Each row is a point on a landscape with many valleys, with its height.
From any point a ball rolls to the lowest of the 2 points nearest to it. It stops when none of these is lower. Distance is the straight distance between rows; heights are no part of it.
z930: [  1 -18  39 -15   9   5  11  13   9 -13  23  -2  -4  19 -11  -8 -20  11
  -8  14 -11   2   5  -4  -5   8  -6 -16   6   5]  h=282
z967: [  9   7   5   5 -13 -20 -12  10  27 -20 -21   0  17 -20  14 -13   4  15
  21   2 -14  34   6  -4 -10 -15  13   3  22   7]  h=279
z179: [  5 -25 -15  26  23 -20 -14   1  18  13 -38 -12 -10  -8  14   7  29 -20
 -14  32  10   4  11   1  10 -27  -7 -19   9 -20]  h=99
z321: [-28  -5   1  12 -21   3  21  13   7 -10 -12  -9  17  11   2  30   6  10
 -12 -17 -31   9   0  13  11 -21  14   1  27   0]  h=55
z951: [ 27  32  -3 -16   8  37  11  11 -15  20  24  18   1   7  -8 -15 -34  14
  21   1  10   7  -4  -4 -30  13 -18  11   5  -5]  h=570
z4: [ 25  50 -15  -7 -12  16 -14   1  -2  19  -3   4  14  11  15 -19 -28  17
  46   3  25  18   1  10   3  -7   0  23  -7  16]  h=588
z516: [-12 -15  12  11   5  10  -7   9  16 -29 -30 -31  -1 -12   2  34  -1  -8
  -8  -1 -18  21   4   6 -10 -30 -12   1  -4 -20]  h=221
z735: [  7  17  -8  -2   6  12   4   4 -16  20  28   1 -11  14   5   6 -14   8
  -5   0  -3 -11 -21  17  19   7 -14 -11   0  15]  h=552
z982: [ 17  27 -43 -15  22   3  -9  -5  -5  -8 -17  -4 -13  14   5   3  -3  -5
  13  -2  16 -31   9   0 -10 -12   1  15 -38   3]  h=459
z569: [-17 -28  -4   3 -17 -18   3 -38  -3   0   7 -16 -19 -32 -22  10  40 -29
 -24 -13   5 -22   0  11  -7  15  10   0  15 -17]  h=321
z998: [ -6  -4  26  -2 -21  16   2 -41  10   4 -15   3  -2  -8 -21   0  41 -25
 -31  -4 -23   0  28   5  -9   1  -3 -18  15  -7]  h=128
z785: [-20 -14  -4   7 -20  -5 -15   8   5   6  -6  -8 -16  -1 -22  25  25 -14
 -41  10  11  12   1  13  22   8  19 -25  24 -10]  h=168
z947: [  6  -7 -42  31  14 -15 -10  17  -1   9  -6  -1 -31  20  15  -1  25  14
 -10  -4 -23 -21 -30  13 -10 -10  23  -6 -10 -27]  h=112
z792: [ 20  14  27  -6  -2  -5 -37   1  17 -16 -10  18  11 -32 -18  -2  -8  10
  26  30   8  41  -2   3 -11 -19 -21  30  12  -6]  h=542
z323: [-31  -5 -13  -2 -16 -19 -13 -29  -4  12  -4 -16 -11 -19 -24  19  31 -14
 -35 -18  17   0 -24  21  14  16  15 -11  33  -8]  h=258
z81: [-32 -16  13   4 -25  20  21  21 -10  -6  22 -21  15  11  16  20  -5  18
  -1 -11 -18   3 -15  -1  14  -8  22   4  14   9]  h=257
z270: [ -3 -33  -2   5 -15  -3 -33 -16   1 -15  -9  12  -5 -53 -12 -27  26 -16
   3  11  16   0  -3  -5  -9   0 -10  32 -25 -13]  h=433
z824: [ 26  14   0  14  -4  -5  -4  22   5 -16  18  -5 -13  -9  -6  -2 -31  -3
  12 -21   6   8 -30   9  -1  -5  30  31  12 -29]  h=507
z926: [  4 -21 -16  10   8 -14  11 -37  -1   5  -1  16   9 -25 -12 -24  12   0
  -1   7  -2   2   4  13  -3  -6 -23  -8   3  15]  h=301
z231: [  5   9  27  -6 -24  27 -11 -37  -5  -3 -17   1  15 -21 -20   6  22 -28
  -4 -15 -17  18  25  -8 -15   5 -15   8   3   2]  h=195
z863: [-15  -6   9   5   2 -18   7  -9 -16   5  16  17   3  -5 -10  12  -8 -18
  -2 -30 -17   3 -28  -2  21  16  -3  13   0   2]  h=432
z885: [ 11 -25   5   9  16 -19  -6 -16  18 -16 -52 -14 -10 -23   4  13  15 -17
   1  20  -9   9  18   4   2 -35 -12   0   0 -18]  h=148
z509: [-10 -26  18  16 -10  16  17   8 -13  25  19 -16  23   3   7   3  -7   6
  13 -17 -17   2 -23   3 -13  38  -3 -20  -4  -1]  h=628
z799: [-18 -24  46 -10  -9  17  12  -2   9 -16  -6   3   1  -5 -10 -13  17  -9
 -19 -16 -46   8  12 -19 -40  25 -13  -6   1  -1]  h=157
z165: [  3  12 -27  10  14   7 -11  23  11   8 -10 -14 -37   7  13  17   4  27
 -26   0 -16 -22 -19  23  -5   0  13 -15 -22 -19]  h=360
z479: [ -5 -19   2   7 -10   1 -21 -20   4   9   4  10 -23 -36 -22 -22  34 -27
 -24 -15   5 -19 -14   2 -13  32  12  -7  16 -25]  h=366
z482: [ 17   7  -6   2   2   2   4  13  17  -3 -10 -21   1   8   0  37  13  29
   1  26   8  17  10  28  25 -14  -5  -3 -17  15]  h=308
z703: [ 38   8  -9 -20   0 -14  -2 -11   4  20  17  11   7  -9 -24 -30  -7   7
  -1  23  17  21  17   7   3   8 -24 -18  24   2]  h=209
z915: [ 18  -7 -13  24  22 -19 -19  16  23   5 -26  -5 -15  -2   6  18  19  16
   1  27  17  12   3  17  16 -10  -5 -21  -8  -9]  h=185
z922: [ -4  12  11   7  17  26 -17  16 -26   6  -2  35   0  17   7  -6  -2   0
 -22  41  13  27  31   2  26 -19 -25 -19  24  -4]  h=63
z599: [ -3   3  -1  -9  41   3   7 -11 -11  24   1  20 -15  34  -7 -36 -13 -10
  10   3  28 -26  12   0   9  12 -10 -20 -14  11]  h=416
z866: [ 24  17 -25  34  23  10  -2  15  12  21   3  13   0  17  12 -18 -14  11
  27 -10   8 -14   4  16  -4  -3   8  10 -18  -2]  h=474
z984: [ -1  11   0  10 -18 -29  -2  15  28  -6   6  17   4 -19 -17   6  -1   6
  -7  -6  21   5 -12  -6  13  22  12 -13   7  21]  h=238
z760: [ -7  12  -7 -26  13  44  18   9 -38  13  16   3   6  18   8   6  -7   6
   5   6  -1 -26  12   2  18   6 -27  -4   0   1]  h=553
z445: [ -1   1   0  20 -11   2 -34   1 -10 -22   4  23  -4 -31  -4  -8   2  10
  -4  12  17  21  -9  -8  -6  -3   0  37 -24  -2]  h=473
z743: [ 25  11   1  20   7  16 -21   9  15 -23  17 -14 -30 -25 -15   8  -9   1
  11 -10  26  13 -30  -1   1  -4   4  11  16 -19]  h=503
z22: [-34 -22  -7  14  -4 -26  37  -4   3 -10  14   9   9  14   5  12 -23  -9
 -17 -24  -6 -34 -13 -11  11 -21  15  29  -2  23]  h=452
z246: [-30 -14  25  14 -32  11   3 -14   3 -18  -7  -1   5 -10 -10  -2  34  -9
 -23 -17 -36  -1  10   1 -18   4  10  -3  20 -19]  h=25
z233: [  0  34   5 -34 -13  30   6   7 -12  26  24  -5  17   3  10  -9 -38  41
   9  15   7   8  -4  -7 -25   7 -17   4  -2  24]  h=521
z13: [  4  30 -12 -16   2  13   5   2 -10  20 -10  -9   9  34  17  -8 -19  10
  12  -4  13 -15  18  26  28  -1  16  -5 -28  20]  h=589
z104: [  2   4 -10  -5   3  16  -9   2 -13  27   8  34   4   4 -13 -18  -5  -8
 -11  24   6  19  16  -8   3  10 -24 -21  18  14]  h=149
z489: [  1 -13   3 -10 -13   2  -7   9   3  -6 -15  -6  -4  -5  -9   8  11 -19
 -20  31   3  22  16  -6  18  -3   3 -27  14 -14]  h=82
z249: [  8 -20   3   3  13 -15  20 -16   6   7   6   8  12  25  -4 -35 -10 -15
  21   4  22 -20  22 -15   2  25  -3  -5 -23  27]  h=378
z528: [-24  -2   9 -19   0  41  -3  -7   4 -26 -25 -30   2  -1  10  34   5 -17
 -15  -9 -20   8  10 -15 -13 -18  -2  -8   7  -5]  h=295
z644: [-18 -42 -17  -4  13 -23  28   2 -23 -21   6   4   1   9   2  21  -4 -18
 -17  -2 -19 -24 -15  -1  -2 -14  11  12   9  -1]  h=419
z120: [ 10   7  10 -13  -2  -5 -31   6 -20 -12   0   9   0 -10   1  -1 -19  16
  18  23  11  33 -14   0 -11 -13 -21  40 -12   3]  h=514
z590: [ -8 -13 -15  21  -5 -17  -9  33  15  17   6  14 -12   3   6 -18   2   5
 -20 -15   6  -6 -23  -6  -9  26  30 -12  -1 -35]  h=275
z345: [ -5 -22  26  -9  14 -15  33  -6   8 -16  29  -4   1  24 -12 -21 -28  -8
   1  -2  12 -22   9 -15  -9  15   1   6  -6  14]  h=338
z605: [ -3  26   5 -28   4 -40 -28   1  -6  12 -15   7  11   5  21   3  -7  28
  -6  12 -20  14 -19   0  12  -8  12  -1 -13  13]  h=569
z505: [-16 -33   1   9   9 -28  17 -14  -8  12 -13   6  -1 -13 -12  14  12 -15
  -7 -17 -24 -16 -23  16   8   7  10   6   8  -6]  h=380
z618: [ -8 -32  48 -16   8  13  -4   2   2  -1  23   0 -10  -5 -17 -16  -9  -2
  -9  14 -15  10   7 -25 -40  24  -7 -23   0  -3]  h=227
z111: [ 30  -2   2 -10   7 -19   8 -37 -11  28   3   5  -2 -14   1 -14  16   5
  14  21   5   8  30   7  -8   9 -30 -14  -6   8]  h=255
z162: [-13   7  10 -20 -14  42  -9  12 -14 -12  -3 -24  -7  -5  18  23 -12 -35
  13 -16 -12   7   7 -40  -9  -8   5 -14  21 -12]  h=355
z664: [ 10   3  -3  -5  -8   4 -11  -5   6  -2   7 -15   2 -13  -4  13  -3 -12
  16  14  20  15   5 -14   1  11 -10   2 -19  27]  h=496
z407: [ -2  12 -36   4  24  -6   4 -23  -4 -29 -13   7  -6   0   8   3  10 -15
   8  -8  15 -25  12 -16   0 -33   2   9 -12   6]  h=415
z25: [  7  30  -2  15  14  23 -19   5   9  23 -22   6   4  15  14  -8  -7   1
  47 -10   6   2   4   4   0  -7   2   7  -2   3]  h=536
z777: [ -4 -30  -7  23  -6  -2  25  16 -15  14  27 -21   5  18  14  -4 -23  -9
  -1 -23 -20 -11 -35   1  -2  27  22  11  10 -13]  h=555
z727: [-11 -16   9  14 -26  11  35  30  -7   7  42 -29  29  14  23  20 -21  -2
   8 -33 -10 -20 -23  -6   2  21  23  27   7  -3]  h=444
z177: [  3  -6 -13   1   6  -1  25 -18  11 -43  -6   5  -7   9   9 -30  13  -2
   3  -7  -6 -25  24  -7 -13 -23   2  17  -9   7]  h=382
z701: [ -3  -7  31   1   3  21  -3 -27  -5  -1 -11 -16   7   6   0  -8  14  -5
  12  -1 -17  19  26   6 -18  -7 -12  -3  -9  -3]  h=260
z868: [ -5  23  11 -15   6  17   5   9  -6  18   3 -17  19   4  15  12 -17  41
  13  -1   2  16 -15  -3  -8   4 -15 -10 -20  30]  h=460
z912: [-18 -27   5  -1 -22  -5 -38 -16   1   2 -11   8  -9 -44 -12 -22  44 -35
  -5  -6  17 -11   6 -11   0  25  -3   9 -14 -36]  h=402
z794: [ -3  32   6 -17 -10 -23  -5 -26 -21  -6   4  -2  14   0  -2  14  -6  -7
   9   3  23  -1  -4 -18  17  15 -17  15 -28  38]  h=530
z131: [ 26  25 -42 -12   4   3   8  -2  10  14 -14 -10 -15  17   7   4 -23  -5
   2  -8   6 -14  13  10  11   9  16 -15 -10   5]  h=527
z742: [ 13  -8 -10  12  15   3 -12 -10  -4 -19  15 -17 -11 -11  -4   3   0  -1
  11   8  25   4  -7   7   8 -10   4  -1  -1   0]  h=458
z383: [-10  19  12 -17   8  -2   7  17  20  -7  -3 -16   8  14   3  21   2  34
  12   6   3  -1  11   3  16 -11  -9 -16 -20  28]  h=389
z212: [-15  10  -8  11  -9 -29  16   3   0 -10  11   0  21   2   4   5 -19  25
 -12 -11  -1 -14 -22  -3  11 -18  13   6   5  28]  h=494
z47: [-22 -21  11  14  -8 -17   6   5  13  -8 -24  -6  30  -7  14   4  21   6
  13 -12 -26  30   1  -2   7 -11  -5  -5   5   6]  h=210
z707: [  0  -1  11  15  -2  15  22   3 -22  12  41 -21   0   4   2  19  13  28
 -15  -5  -5  -8 -22   0  -6  24 -14 -19  11   1]  h=619
z375: [ 26  17   9   9  -7 -15 -12   1  16   0 -15  -2  -3 -23 -18  -2 -37   1
  27 -31   9  24 -41  11  -3  -2  18  36   9   2]  h=424
z114: [  8  -9 -10   5  -7 -17  31 -45   1 -19 -11  13   8  -5   2 -24  28  -7
  -2  -8  -3 -16  34   8  -1 -14 -17   3  -5  13]  h=344
z265: [-15  25  -4  -9  -4 -44   2  16   8 -17  -5  -4  24  11  34   9 -20  39
 -10  -5 -12   4 -24 -17  18 -25  18  17  -5  15]  h=534
z3: [ -1 -10   7   9 -23 -36   2  26  22   0  14  23   2   4   0  -9   2   8
 -10   1  -9   3  -9 -20   3  19  20  -5  17  -7]  h=147
z713: [ 19  27   8  -1 -18 -17  -6   9  20  -9 -29   7  -2 -24 -11   4  -4  -6
  18 -21  -9  25  -4   9  11 -15  25  19  22 -14]  h=339
z887: [ 19  18 -10  22  -2  13  -3  15 -12  16   5  22  -3  25   1 -17   6  13
  16  14  -9 -21   5   6   3   5  17   6 -27 -25]  h=381
z90: [  2   9   0 -31  38   8  -1   4  -7  10   7  13 -29  23 -14  -2 -22 -10
 -19  10  11 -26  15   1   1  -3 -15 -21  -4   5]  h=445
z93: [ -4  -4  -5  -1   1  12 -17  16 -13  -8 -16   9   9  15  10  -4   8 -19
  -4  32  -1  17  36  -6  19 -26  -2   1   9 -14]  h=146
z206: [ -3   4 -14 -25  19  10  23  17  -6  -7  24  18 -15  13  -6   9  -9 -12
 -18   5  10 -26  -1 -15 -18   3 -27 -18  21  -5]  h=472
z645: [ -2 -16 -12  15   5 -13  -6  15  -6   8   2  12 -17  11  18 -15  32  20
  -5   1  -6 -22  -1  -1 -15   8  27  -8 -21 -30]  h=277
z993: [  9  39  -7 -35   9   5  -3   2   0  16   1  -2  24  34  17 -25 -36   8
  32   8  37  -4   6  11  15  -7  10  13   0  16]  h=624
z512: [  4  13 -11 -34   6  35  34   4 -15   0  16   4  -3  13   2  20  -3 -19
   0 -10  -2 -27  22 -19 -14  17 -22  -9  -6   2]  h=504

For each start below, name the point where the ball stops.
z13 | z922
z445 | z489
z993 | z947
z760 | z246
z951 | z179
z824 | z321

Call two points neighbours if one is among the 2 nearest of the other. Go from one point of each pair to the other, from neighbour to neighbour, staying as low as possible. Name the highest point that can't be avoided.
z947 and z3 | z645
z246 and z179 | z512
z922 and z489 | z93
z742 and z321 | z824
z3 and z505 | z212
